Points on a hilly landscape, in no order, each with its height.
From any point a ball takes the steepest step (drop divided by distance) to one of its 4 nearest points. It stops when none of these is lower. Distance is the straight distance between rows; heights are no part of it.
pid (h 2.62): -5	6	2	15	5	16	-19	20	8	-13	9	6	-8	1	-4	-43	-17	3	-4	6	4	26
rasi (h 3.14): 14	9	3	-2	8	10	-21	-1	-8	-9	-6	-11	-5	8	-6	-7	-19	-7	-12	-9	6	8
mamo (h 2.61): 13	-19	19	3	1	-14	21	-10	6	-10	-5	-1	5	6	17	2	17	12	13	-3	-10	3
Putu (h 1.33): 6	-1	-12	11	-17	-10	9	-4	-20	18	-2	6	-21	-11	6	35	26	-12	15	11	-15	5
pafe (h 5.71): -14	13	-3	8	14	16	-27	6	-2	3	-3	-2	6	8	-2	-12	-23	4	-5	-10	22	9
kevad (h 2.86): 0	-7	-22	11	-10	-5	1	-4	-22	21	-7	13	-17	-20	1	33	15	-5	20	16	-18	8
Gimo (h 3.42): 7	-9	-7	-9	-28	-18	27	-16	7	-25	1	7	-6	9	-3	-17	8	18	11	-14	7	17
pebag (h 2.46): 19	-4	11	6	23	-3	16	-5	1	-21	0	-8	12	10	34	0	27	19	25	-11	2	7
mize (h 4.86): -3	-2	-10	7	-18	-13	1	-2	10	-9	3	2	-5	4	-20	15	-32	-16	4	2	10	-12
Dur (h 2.95): -2	-22	3	-2	-15	-21	28	-8	10	12	-2	15	-9	-10	4	4	16	4	5	4	-11	2
tena (h 4.08): 9	-18	6	-9	-27	-25	19	-17	7	-13	-2	-4	3	15	-14	-3	6	5	2	2	-10	0
Savu (h 2.57): -1	-7	-20	-1	11	-7	-2	8	-8	14	2	3	-9	-17	20	27	28	1	-11	13	-4	-19
Lapod (h 3.47): -1	-2	-27	-2	8	-11	4	0	-12	32	0	15	-17	-17	14	18	22	7	7	9	-12	0
Temav (h 2.85): -3	12	-19	-5	-11	-25	2	-5	13	-23	3	-4	-5	8	-20	-19	-32	10	-2	28	-8	17
mizi (h 2.06): 20	2	7	0	3	7	-6	17	3	-16	12	6	-14	6	-7	-54	-11	1	-7	10	-3	20
kol (h 5.85): -22	-4	12	4	-14	22	-21	7	18	-18	8	-29	7	-1	-16	-4	-3	8	8	-20	-3	18
Zun (h 3.40): -13	-17	-5	-1	0	-17	-2	7	18	1	-1	6	0	-11	-5	12	-14	-13	-5	1	7	-15
todep (h 3.09): 8	0	-14	-8	-27	-11	27	-15	-4	-11	5	12	-15	6	-6	-17	-7	14	9	-20	18	19
Topo (h 4.11): 3	17	5	-5	17	25	-11	6	-20	18	19	0	15	-12	1	16	24	16	-18	22	-9	-4
vad (h 2.22): 0	2	-7	-14	21	-7	32	-6	2	15	0	19	-1	-1	22	-13	11	14	14	-25	18	-7
lutul (h 4.12): -17	13	6	7	-7	29	-20	9	7	10	-1	-7	10	-2	-6	3	18	11	-6	-15	7	-14
sazak (h 5.79): -19	22	-6	4	-6	29	-26	10	-2	18	12	-12	6	10	-11	16	9	4	-9	-19	27	-12
mufa (h 4.67): 2	15	4	1	-3	26	-27	5	-5	-1	-9	-9	3	4	-3	-7	1	2	-10	-19	10	-7
fara (h 0.97): -3	-13	-3	1	-8	-16	10	3	4	11	-5	7	-14	-16	4	19	10	-12	-4	6	-9	-13
Foto (h 7.35): -17	10	-6	16	21	-1	-14	1	4	-3	7	-7	1	6	1	-14	-40	1	-4	9	8	20
pego (h 4.32): 19	-9	2	-4	-31	-16	17	-18	-4	-23	0	-14	-14	21	-11	-2	0	-5	8	-15	3	12
Les (h 3.61): 20	9	2	8	-25	12	-19	1	-8	-8	4	-1	-16	14	-27	-23	-15	-11	-9	-2	-3	16
zeto (h 5.50): -26	1	-6	17	-18	-6	-11	6	1	20	10	4	16	21	-29	8	-33	-18	1	5	16	1
Nez (h 2.47): 1	4	-1	0	-32	-21	35	-16	11	-4	7	27	19	6	-1	-25	26	19	10	-15	-6	16
nipe (h 2.25): 5	15	6	6	17	26	-22	25	0	-12	9	-3	-13	-5	8	-34	-12	-1	-6	-5	5	17
Ved (h 4.07): 4	-2	-14	-6	-15	-11	21	3	0	25	2	17	-23	-3	-5	13	3	-16	4	-14	8	-15
fupu (h 3.39): -18	3	3	16	2	18	-20	7	4	-2	2	6	-2	4	-9	-27	-21	8	-1	-3	15	19
tuta (h 3.66): -18	-9	-27	4	5	-3	-12	1	-11	11	-8	1	-1	-29	6	30	12	-2	1	23	-24	-4
Momuk (h 2.55): 11	5	5	-2	9	3	-15	-2	-1	-12	0	-4	-9	6	-9	-20	-28	-3	-12	0	1	14
rol (h 3.10): 14	-8	4	2	-11	-12	20	-16	4	-23	0	-4	-10	10	13	-8	15	13	13	-28	5	17
Vali (h 3.65): 6	0	-10	-2	9	-3	13	-3	3	-25	0	3	-27	-7	9	-10	-25	9	4	-4	13	9
zav (h 2.11): 11	11	18	-9	0	19	-17	5	-28	20	0	5	10	-15	-10	21	19	1	-4	26	-20	17
gopid (h 4.01): -40	-4	1	2	-10	22	-11	20	9	27	2	-2	-3	1	-18	15	0	9	5	-10	31	-2
kema (h 2.37): 9	1	-2	-4	0	-13	24	-6	3	17	-2	18	-8	0	19	3	21	14	9	-22	8	-1
Rida (h 3.55): 1	-9	4	-10	34	2	1	-6	5	-22	-10	-8	8	-1	13	-18	-9	-4	5	-1	9	-12
lum (h 3.91): -11	0	8	2	8	14	-22	0	7	2	-8	5	12	2	-5	-23	-8	1	-3	-9	8	-4
tipip (h 2.12): 6	-16	17	-5	24	-1	19	-7	2	-12	-10	-3	17	5	18	-11	13	1	18	8	-5	-8
sile (h 4.57): -5	9	-31	-7	-18	-15	23	-5	12	-22	-2	10	-18	-6	-11	-16	-26	20	3	16	0	11
zepad (h 1.69): 0	-3	-12	-21	0	-5	33	-10	-2	11	3	21	-4	2	2	-15	-18	14	7	-24	18	2
mel (h 2.16): 2	-7	-10	-13	5	-6	28	-11	5	-8	-4	21	-15	-1	8	-21	-6	16	16	-16	19	1
zanes (h 2.64): 15	-10	32	-2	18	7	11	0	-9	10	-6	8	24	8	10	-8	15	9	13	13	-17	5
Koveg (h 2.77): -2	-8	-16	-1	-8	-13	5	10	11	11	-2	6	-16	-9	0	21	0	-17	-3	-3	9	-23
dode (h 3.43): -6	-11	-31	8	0	-4	-1	-5	-17	26	-11	18	-18	-22	3	25	15	-1	14	14	-19	2
rudav (h 2.26): -3	5	4	6	3	16	-25	4	2	-10	0	4	-5	3	-11	-34	-16	1	-5	-7	6	13
paro (h 2.31): -21	8	-3	3	5	4	-20	9	2	22	2	-5	17	6	-12	12	-16	-11	-8	-9	17	-11
kupiz (h 3.34): 9	9	-20	-1	-26	-9	25	-9	3	-19	1	6	-29	2	-9	-7	-25	11	5	2	9	11
Fom (h 2.82): -2	-14	-4	-7	10	-10	5	-5	13	-18	-7	6	-6	-6	3	-7	-20	3	5	1	11	-13
Non (h 4.91): -8	5	10	7	0	32	-22	7	9	-2	-9	-3	5	-3	1	-13	13	9	-2	-16	3	-12
bisum (h 1.41): 1	-16	10	-1	20	-9	25	3	6	3	-5	11	4	-9	27	2	25	6	16	13	-2	-6
kiku (h 2.33): 17	-7	18	3	-18	-8	10	-6	-7	9	-4	-10	3	14	-2	22	8	-18	-3	4	-14	-12
taz (h 3.85): 7	9	-7	5	11	-8	-6	-4	4	-21	2	-10	-14	1	0	-2	-38	-4	-6	6	4	12
Veni (h 3.30): 8	2	0	-10	26	8	-17	0	-8	-17	-5	-14	1	2	11	-10	-13	-1	-8	-8	10	-5
voli (h 2.53): 0	-2	4	4	-11	-12	35	-17	17	0	4	23	7	1	15	-20	21	20	16	-18	-2	9
bima (h 2.83): 18	7	-1	0	-21	-4	-18	1	-2	-9	2	2	-10	16	-26	-34	-17	1	-10	7	-4	20
zok (h 2.18): 1	-21	9	-6	1	-15	19	-7	11	-7	-9	5	2	-2	11	1	8	4	7	3	-6	-8
kima (h 1.09): 2	-4	11	0	-1	-7	0	2	-10	16	-7	-4	5	-10	4	26	13	-12	-10	19	-22	1
tipet (h 2.54): 3	8	-2	-4	3	5	-8	5	-22	15	6	-10	7	-12	4	35	20	-6	-16	22	-14	-5
kitem (h 3.37): -8	-12	-29	11	-7	-6	-3	-11	-15	24	-12	13	-18	-24	-5	27	11	-10	14	13	-24	-1
Kasu (h 5.00): 5	21	11	9	-8	36	-13	14	6	11	13	0	6	-15	-4	22	32	24	-3	8	-15	-9
pob (h 7.21): -10	20	-5	6	12	29	-28	15	-4	-1	2	-7	-6	2	0	-11	-12	7	-6	-15	19	13
bozaf (h 1.92): -8	6	9	3	-3	3	-14	0	-12	28	-3	1	11	-15	-7	21	11	-15	-14	20	-28	3
ramok (h 2.40): 7	-6	12	-5	4	-3	1	4	-9	7	-10	-10	8	-1	13	21	18	-2	-10	9	-10	-13
munup (h 2.87): -2	-17	2	5	2	-17	14	-1	-3	12	-3	13	-9	-18	15	17	22	3	8	18	-16	12
domav (h 2.27): -4	-16	-7	-8	16	-11	18	5	13	5	-5	16	-9	-15	19	-5	8	3	9	0	8	-22
baf (h 1.08): -27	15	-6	-7	18	17	-23	12	1	23	9	-7	21	4	-2	8	6	7	-15	-9	22	-14
Mutas (h 3.75): -4	-19	-13	-8	-13	-16	22	-2	10	22	0	21	-17	-12	-5	3	4	-5	0	-5	-4	-8
rura (h 4.35): 12	13	-3	7	-11	-4	-13	-7	-5	-12	5	-9	-11	14	-24	-10	-34	-12	-9	5	-2	17
Zato (h 1.56): -11	-4	-9	-23	1	-19	40	-11	-2	19	9	21	18	-5	10	-9	-3	2	1	-25	5	9
bof (h 3.83): 10	2	7	-5	18	23	-16	-2	-8	-5	-14	-9	6	6	5	-19	3	4	-5	-12	0	-8
sozin (h 1.19): 13	11	-9	2	-6	-12	23	-1	8	-26	10	-7	-29	-1	-1	-12	-30	7	-7	13	-2	21
geres (h 2.43): 1	-6	-6	-10	-21	-15	33	-14	5	10	3	23	0	6	-2	-14	7	13	7	-22	10	7
lovil (h 0.90): -7	6	-13	-17	-7	-22	38	-9	-5	23	13	9	18	-6	10	13	5	-12	-4	-28	-5	13
Laro (h 7.98): -13	20	-1	14	32	9	-18	13	-1	-3	4	-7	-2	4	10	-11	-34	0	-10	2	8	20
vate (h 6.86): -23	2	-3	12	10	1	-19	0	3	3	3	3	11	10	-10	-14	-39	2	-3	2	14	14
zuna (h 2.20): 13	-1	17	-8	11	1	-1	8	-19	8	2	2	16	-4	12	23	22	7	-4	24	-13	11
noze (h 1.93): -4	-14	-1	-3	23	-4	39	-5	13	5	-3	19	1	-10	23	-21	24	3	27	0	12	-6
doziz (h 5.08): -15	4	-10	17	-18	-11	-5	5	6	1	9	-2	2	9	-20	25	-33	-28	8	2	10	-14
Vuf (h 4.31): 9	-18	6	-11	-4	-19	19	-19	7	-26	-3	-7	8	15	-2	-24	8	11	13	-3	-7	14
Faku (h 3.08): 7	7	16	-14	18	25	-8	13	-23	14	9	14	17	-16	-1	7	25	13	0	28	-14	13
zod (h 2.96): 21	6	17	-1	-4	4	1	6	-25	14	0	-7	11	6	4	31	20	-2	-7	15	-14	4
Gaka (h 7.87): -7	14	-4	14	29	-8	6	6	14	-17	11	-8	-9	0	12	-25	-35	-1	-10	20	-2	21
Kurem (h 3.32): -10	4	-1	-11	30	15	-11	3	-19	8	7	5	17	-24	4	14	18	7	-4	37	-15	7
famup (h 3.68): -8	-7	1	-1	10	-12	-9	-7	13	-11	-2	5	9	2	-9	-13	-29	-3	0	5	6	-5
Vopo (h 5.06): -13	12	2	16	-20	27	-22	8	2	7	-7	-5	2	8	-18	1	0	-1	0	-20	13	-5
Luto (h 6.33): -36	-6	10	4	0	28	-14	13	21	-9	2	-20	3	-2	-7	2	5	17	12	-17	16	7
karol (h 2.39): -3	-1	3	5	-17	-11	1	1	-13	13	-4	-8	-5	-5	-5	34	13	-30	-4	14	-22	-10
bofe (h 2.97): -31	11	3	3	1	24	-17	14	11	26	7	-1	10	-7	-5	8	27	13	-6	-6	9	-9
mas (h 4.17): 11	-7	3	-6	-20	-14	-3	-14	3	-8	-6	-5	4	17	-28	-9	-12	-9	-6	3	-6	-3
daz (h 3.71): 17	-3	-1	-9	-15	-16	19	-6	-1	-32	7	-11	-18	10	-5	-12	-6	7	2	-10	6	29
fepe (h 3.12): -6	-4	-20	5	-2	-8	-8	9	-8	15	0	-5	-12	-20	10	32	18	-15	-9	11	-9	-17
Tosi (h 1.47): 0	-11	-3	-1	-27	-15	11	2	2	8	1	3	-15	-4	-6	21	5	-27	0	3	-6	-18
betod (h 3.33): 4	-10	-9	-7	-28	-15	29	-12	6	3	3	16	-15	3	-11	-4	1	6	6	-16	10	-2
rago (h 5.80): -27	11	-8	17	-11	-5	-9	11	-5	7	14	-4	2	18	-15	34	-33	-33	8	-4	10	-14
totad (h 1.98): 20	5	8	-6	24	0	-3	9	-4	-22	9	-9	-14	5	10	-28	-22	-6	-11	1	1	21
Durug (h 3.99): -4	4	-18	5	-16	-21	1	-10	13	-19	3	-2	-2	8	-24	-6	-35	0	3	16	1	6
fanog (h 4.34): -14	-11	5	-7	32	-1	-3	0	12	-7	-6	1	18	-6	10	-9	-5	-12	2	8	8	-21
nulal (h 3.17): 10	-7	23	-5	29	7	11	5	-7	5	-3	2	26	1	18	-2	17	5	9	22	-12	-2
Vitaz (h 0.58): 14	14	-2	-2	4	-14	3	5	7	-16	15	-4	-14	12	-14	-25	-27	4	-17	21	-10	25
Takov (h 3.26): -14	-9	-8	5	-12	-15	-3	4	6	15	0	-2	-4	-13	-6	23	0	-32	-9	6	-7	-14
Kel (h 4.40): -1	1	12	-9	18	10	-11	3	-1	7	-9	-3	20	3	6	-3	7	2	-10	1	-1	-19
Pazog (h 0.79): 11	-6	23	4	-14	-2	0	-4	-8	18	-9	2	10	6	-9	11	9	-10	-7	15	-26	0
pazi (h 2.78): 5	6	19	10	-29	17	-12	-3	-5	17	-7	0	4	15	-21	3	7	-19	-11	-5	-13	-18
ladep (h 1.88): 17	0	-1	-19	-4	-15	0	-4	3	-22	-1	-2	-10	16	-20	-37	-12	5	-4	11	-8	24
tiko (h 6.32): -17	15	-5	-1	22	16	-26	8	-1	1	1	-8	16	3	0	-1	-13	1	-7	-12	24	-6
nevu (h 5.82): 6	10	-5	10	-19	-9	-6	-9	-2	-18	3	-7	-10	16	-19	8	-37	-20	3	3	5	-2
voti (h 2.60): 12	2	7	9	-6	-14	22	-3	4	9	3	16	-2	0	24	10	31	15	13	-11	-4	9
nupot (h 1.02): -3	-3	-1	-2	7	-6	-12	0	8	-4	-7	-5	9	0	-2	8	-20	-10	-8	-4	12	-14
kif (h 7.04): -3	16	-2	8	-7	4	-19	1	-7	1	1	-10	4	14	-16	15	-26	-22	-2	-8	14	-10
fel (h 1.68): 30	11	11	-3	1	-4	1	12	-4	-12	16	-7	-17	13	-2	-28	-25	-2	-19	3	-7	24
Nipig (h 0.82): -3	3	-10	-2	21	-1	-15	5	4	-17	-4	-9	0	-1	9	5	-28	-1	-5	-2	17	-5
Kof (h 4.10): -6	14	-25	19	-10	-13	15	-6	14	-17	6	-8	-24	-3	-2	-8	-37	7	-8	16	-4	12
geban (h 4.02): 5	0	1	-13	25	7	-10	3	-5	-9	-6	-12	15	0	17	2	4	4	-8	-2	8	-24
pur (h 1.60): 3	8	17	3	-14	15	-12	3	-13	30	-6	9	7	-9	-14	14	14	-12	-9	19	-25	3
moto (h 3.06): -1	3	2	5	-5	8	-24	-4	2	-3	-3	5	4	9	-19	-21	-23	-3	-10	-6	5	5
par (h 4.47): 3	-2	-21	-1	-16	-9	17	-8	10	-14	-2	14	-23	-2	-9	-3	-28	7	6	-4	11	-5
des (h 2.81): 19	-3	11	2	22	-2	11	6	-10	-10	8	-5	18	7	32	18	31	22	7	7	0	-3
Vopa (h 1.61): -4	15	-4	-5	15	23	-21	5	-5	11	5	-11	17	3	0	3	14	9	-21	-8	7	-20
Gutab (h 1.34): 16	-8	27	-2	1	-6	4	2	-12	9	-3	8	15	0	4	18	17	2	9	19	-20	22
kera (h 3.93): -14	-3	-7	0	27	-5	-5	-7	14	-21	1	2	4	-3	-2	-27	-34	-2	7	14	8	8
seno (h 2.17): -3	-7	7	-4	13	-5	-4	4	-12	8	-7	1	7	-19	9	25	14	0	-1	29	-23	6
gega (h 3.49): 12	-11	0	-11	12	-7	15	-7	0	-29	-1	-6	-18	-2	13	-14	-11	8	11	-9	12	15
Mar (h 4.93): -13	9	15	15	-13	27	-14	13	20	7	-1	-9	10	-10	-5	17	29	17	1	-6	-12	-10
funus (h 3.35): 2	-6	-10	4	-7	-17	18	-6	-6	29	-5	20	-19	-14	9	16	21	1	12	4	-16	12
vorif (h 2.91): 16	3	6	-1	8	0	0	8	-26	3	12	-9	11	-4	15	35	26	8	-11	25	-7	7
zabi (h 3.60): 18	-13	9	-9	-14	-10	2	-17	-6	-14	-5	-11	-2	18	-13	-9	-8	-3	0	-4	-5	9
zifa (h 5.40): -12	6	13	8	-10	32	-17	8	18	-14	-2	-24	6	-8	-4	5	16	20	6	-19	-9	-4
bis (h 2.56): 10	4	-11	-24	-18	-23	12	-6	3	-32	-2	-6	-8	11	-23	-21	-16	10	3	16	-4	22
pobu (h 3.00): -9	-17	-3	2	-21	-21	5	-3	12	6	0	0	-4	-8	-13	18	-5	-28	-5	7	-11	-13
Fidin (h 2.21): -9	-13	-2	-3	7	-13	1	6	6	8	-9	-1	0	-18	9	15	8	-11	-7	10	-13	-14
bipi (h 1.16): -19	5	4	-3	9	5	-17	8	4	22	0	-4	20	-7	1	11	8	-13	-19	5	-7	-12
Pebi (h 3.72): 13	-15	-3	-5	-8	-10	13	-10	3	-16	-6	-3	-15	3	6	2	-8	7	6	-12	13	-4
nuka (h 2.69): 14	-14	21	-4	11	5	6	-10	-7	-2	-9	-1	14	15	7	-21	10	6	10	-1	-16	1
Kimir (h 3.94): -4	-16	-12	-9	-11	-15	18	-8	17	-16	-3	14	-10	-6	-10	-9	-16	11	5	4	9	-9
pim (h 3.90): 12	8	4	-8	14	21	-15	2	-13	3	-5	-14	14	8	7	-2	8	9	-14	-7	1	-18
ragop (h 3.95): -2	2	-9	-1	31	-1	6	1	10	-28	-2	1	-19	-12	18	-17	-27	4	7	6	14	3
noba (h 2.89): 11	-9	15	12	-21	-23	24	-6	4	4	4	11	-3	-3	3	19	25	4	12	5	-17	20
sogik (h 2.10): -1	-17	3	6	-14	-17	7	-6	-5	12	-5	2	-8	-14	1	26	12	-14	0	20	-25	4
nagem (h 3.44): -1	-1	-4	-6	12	-4	-12	6	2	-5	-5	-10	10	-2	9	16	-6	-6	-11	-5	11	-22
lor (h 4.79): -2	5	5	1	-17	-4	-7	5	-8	5	3	-12	-2	10	-14	26	-3	-36	-4	-3	-2	-27
Rofif (h 1.96): -6	-11	0	-4	24	-6	8	11	0	2	-2	3	3	-14	27	9	23	-1	1	19	-8	-15
Bupu (h 3.58): -22	-3	3	-4	18	0	-17	7	10	4	-5	2	20	-3	0	-3	-11	-6	-5	-4	10	-15
Fub (h 2.30): 6	13	-2	-6	17	-8	30	-15	3	8	2	17	5	2	26	-18	19	15	17	-30	14	0
zurod (h 5.81): -8	10	-3	17	-26	2	-22	-4	-3	3	2	2	2	21	-32	-10	-26	-14	-3	2	7	6
rafuz (h 3.27): 4	13	3	12	-20	32	-26	19	0	-15	3	-13	-16	-3	-6	-13	-2	-4	-8	-20	3	15
Lugi (h 3.38): 7	-15	5	-12	29	0	12	-8	2	-30	-10	-8	-4	1	14	-25	-5	-1	14	-3	7	4
tisis (h 2.59): 16	-12	18	1	24	-1	25	-9	3	-16	-6	-4	19	12	25	-13	20	7	29	3	-7	10
Boled (h 4.62): -1	19	7	5	-1	33	-17	8	3	16	6	-7	11	-4	0	6	27	19	-13	-5	-3	-20
tak (h 2.34): 19	-10	13	-14	10	-2	-1	-9	-6	-18	1	-8	-2	13	1	-39	-1	3	4	-3	-10	18
Zot (h 3.54): -32	2	4	5	5	20	-18	13	8	21	-4	6	11	4	-11	-4	-11	6	0	-13	23	-2
rirov (h 6.13): -19	7	6	-2	1	26	-24	9	18	-13	9	-39	3	1	-5	12	17	19	8	-23	4	3
soz (h 3.31): 6	10	17	-4	17	30	-5	12	-8	15	0	8	19	-7	10	-3	24	15	-4	16	-13	-13
tonoz (h 2.41): 6	-9	-9	2	9	-8	9	8	-11	8	4	2	-6	-8	26	23	31	13	-4	14	-2	-7
sapu (h 3.13): 9	-10	5	-10	5	-9	-5	-14	3	-18	-5	-6	-1	7	-8	-19	-17	-2	-5	0	0	2
sisag (h 2.29): -23	6	-10	-3	17	2	-17	10	-3	16	11	-13	19	-13	5	22	13	-7	-24	9	-1	-16
bifaf (h 3.18): 9	-14	8	-12	17	-2	1	-10	0	-20	-10	-11	1	6	7	-14	-8	-2	1	-4	2	-1
gezu (h 2.79): 3	1	7	-4	-8	-3	-8	-2	-5	8	-6	-13	12	6	-5	17	-2	-20	-11	-2	-1	-20
Sotog (h 1.72): -5	10	-15	20	-2	-8	-6	-6	7	-11	2	-11	-6	6	-9	4	-43	-6	-4	7	3	11
kelu (h 1.35): 10	0	9	1	3	27	-22	8	-5	-13	-5	-1	-9	-3	-2	-31	0	3	-4	-15	-1	9
sisob (h 3.04): 6	4	-19	0	2	-12	15	-3	-14	35	3	14	-15	-9	12	21	27	0	7	-4	-7	4
Dodol (h 4.94): 13	7	6	2	-24	2	-16	-11	-9	-3	0	-4	-4	22	-28	-9	-14	-21	-5	-7	1	-6
Fegut (h 4.00): -1	-13	-1	-3	-15	-21	0	-11	12	-9	-1	1	4	1	-19	1	-21	-7	-4	5	0	-11
bogor (h 2.58): 4	-3	-15	-10	11	-12	15	1	-4	29	1	16	-13	-7	17	7	19	9	1	-10	6	-13
lesu (h 5.95): -17	11	-11	13	-5	-5	-13	11	-1	3	5	-10	7	11	-11	29	-32	-21	0	-2	18	-12
Mif (h 2.28): -24	10	-4	-5	25	10	-18	8	-3	18	10	-4	22	-18	9	11	19	0	-20	19	-11	-10
nat (h 6.12): -13	-5	10	3	-1	28	-16	19	17	-30	11	-20	0	-16	0	-31	1	-1	11	-8	-6	18
bugak (h 2.92): 20	-8	11	-6	10	-4	6	-6	-8	-13	-7	-15	5	12	17	1	11	10	5	-8	-2	0
ligof (h 2.90): 11	6	3	11	-21	-18	26	-9	-2	22	3	18	-9	2	8	16	26	4	8	-18	-3	8
Memif (h 3.77): -4	-18	-5	-12	18	-5	22	-7	14	-27	-4	7	-5	-9	6	-26	-9	3	16	7	14	-6
Vok (h 3.36): -5	-2	-9	-7	25	-4	-6	5	7	-14	-6	-6	4	-5	16	5	-11	0	-3	-1	18	-24
dos (h 5.11): -24	4	1	9	14	28	-22	14	7	-5	-2	2	3	-4	-1	-28	-9	8	8	-9	21	10
fanas (h 4.30): 10	7	18	6	-5	32	-10	9	-6	13	-8	2	10	1	1	-2	22	17	-5	1	-14	-13
Rubud (h 0.99): -20	15	9	1	13	28	-15	11	6	23	4	8	17	-16	2	0	26	12	-10	8	-7	-12
mok (h 3.92): -11	-7	-25	3	15	6	-10	1	-21	4	9	0	1	-29	13	30	18	8	-6	28	-12	-5
Bipa (h 2.45): 7	1	5	10	-22	18	-23	0	-2	-5	-6	-1	-6	5	-19	-21	-5	-2	-5	-13	1	2
sud (h 3.86): -14	7	-14	1	-4	-3	-16	13	-6	9	9	-15	9	-3	1	33	5	-28	-17	3	3	-24
pebik (h 2.35): 6	-2	5	-10	22	1	-3	-3	2	-22	1	2	-2	3	-4	-41	-21	-6	2	9	1	11
dano (h 2.23): -2	8	2	-1	-20	-22	34	-20	6	19	13	26	21	-1	4	-12	17	6	1	-21	-6	19
nizi (h 2.24): 12	-7	-2	-4	24	-2	23	-6	4	-18	-5	-1	-6	3	33	-12	19	11	26	-12	18	-1
renon (h 4.03): 9	17	10	8	-21	22	-18	-2	-14	11	-7	-7	0	19	-17	4	2	-18	-5	-18	0	-19
Sula (h 3.48): 3	-6	15	-2	21	21	-5	-6	0	2	-13	4	16	3	4	-30	7	-2	5	1	-5	-13
piz (h 3.41): 17	0	8	15	-29	-16	21	-7	-1	4	2	1	-9	11	4	26	25	-5	14	-7	-5	2
Kesus (h 2.19): 24	-1	12	-14	21	11	-8	3	-15	-14	0	-13	-10	7	15	-31	2	-3	-2	-14	-3	17
zisan (h 4.13): -7	-3	-3	7	-18	-11	-4	6	5	2	2	-1	-7	1	-16	27	-13	-35	0	0	6	-23
Gopop (h 4.48): 1	19	-32	-1	-18	-3	32	-7	-3	1	3	12	-24	3	-8	-18	-35	17	1	1	7	13
tebi (h 1.40): 2	-4	-15	-6	7	-6	7	3	6	-4	-4	9	-15	-9	12	5	-7	7	4	-11	22	-21
lefi (h 0.29): -16	6	6	4	-6	1	-19	3	2	26	-3	-1	16	-2	-10	14	5	-21	-19	-1	-4	-13
Bapu (h 3.84): 8	-12	-6	-10	-25	-21	18	-15	7	-23	-2	-3	-8	8	-15	-7	-5	9	4	-2	6	8
bufu (h 3.69): 3	-1	-36	8	-1	1	-3	-3	-29	22	2	9	-17	-17	5	32	22	1	7	18	-11	-3
Pudu (h 1.32): -13	3	7	9	-25	0	-17	1	1	18	4	2	11	11	-25	4	-11	-30	-11	-5	0	-11
Peze (h 2.88): 24	2	19	-4	3	4	-1	1	-18	6	-6	-12	15	17	9	14	17	4	-5	-1	-12	-5
tunak (h 4.51): 12	-13	-2	1	-28	-16	19	-11	4	-7	-1	-2	-11	11	-8	11	0	-6	9	-10	5	-7
kele (h 2.80): 13	2	12	14	-1	-10	26	-15	14	-23	2	7	10	3	23	-13	22	19	26	-20	-5	14
puti (h 1.85): 14	-5	20	-2	-5	4	-3	-3	-4	14	-12	-3	14	8	-7	4	6	-6	-12	0	-16	-11
Ruz (h 6.96): -11	20	3	12	-21	33	-21	9	10	-5	7	-29	-3	4	-12	20	19	8	2	-22	11	-10

Call two points neighbours if one is among the 4 nearest of the other. Go from one point of each pair to the other, from neighbour to neighbour, staying as low as possible. Name the highest point that can't be avoided.
kelu, kima => bifaf
bisum, lovil => vad
Sotog, bisum => taz
bisum, tebi => domav
fara, kima => sogik
bisum, Pazog => Fidin
kelu, Vitaz => Kesus
lefi, Rubud => Mif

Where does a ball stop that starts at each point below?
daz => lovil
doziz => fara
mize => Nipig
rago => fara
Bapu => lovil
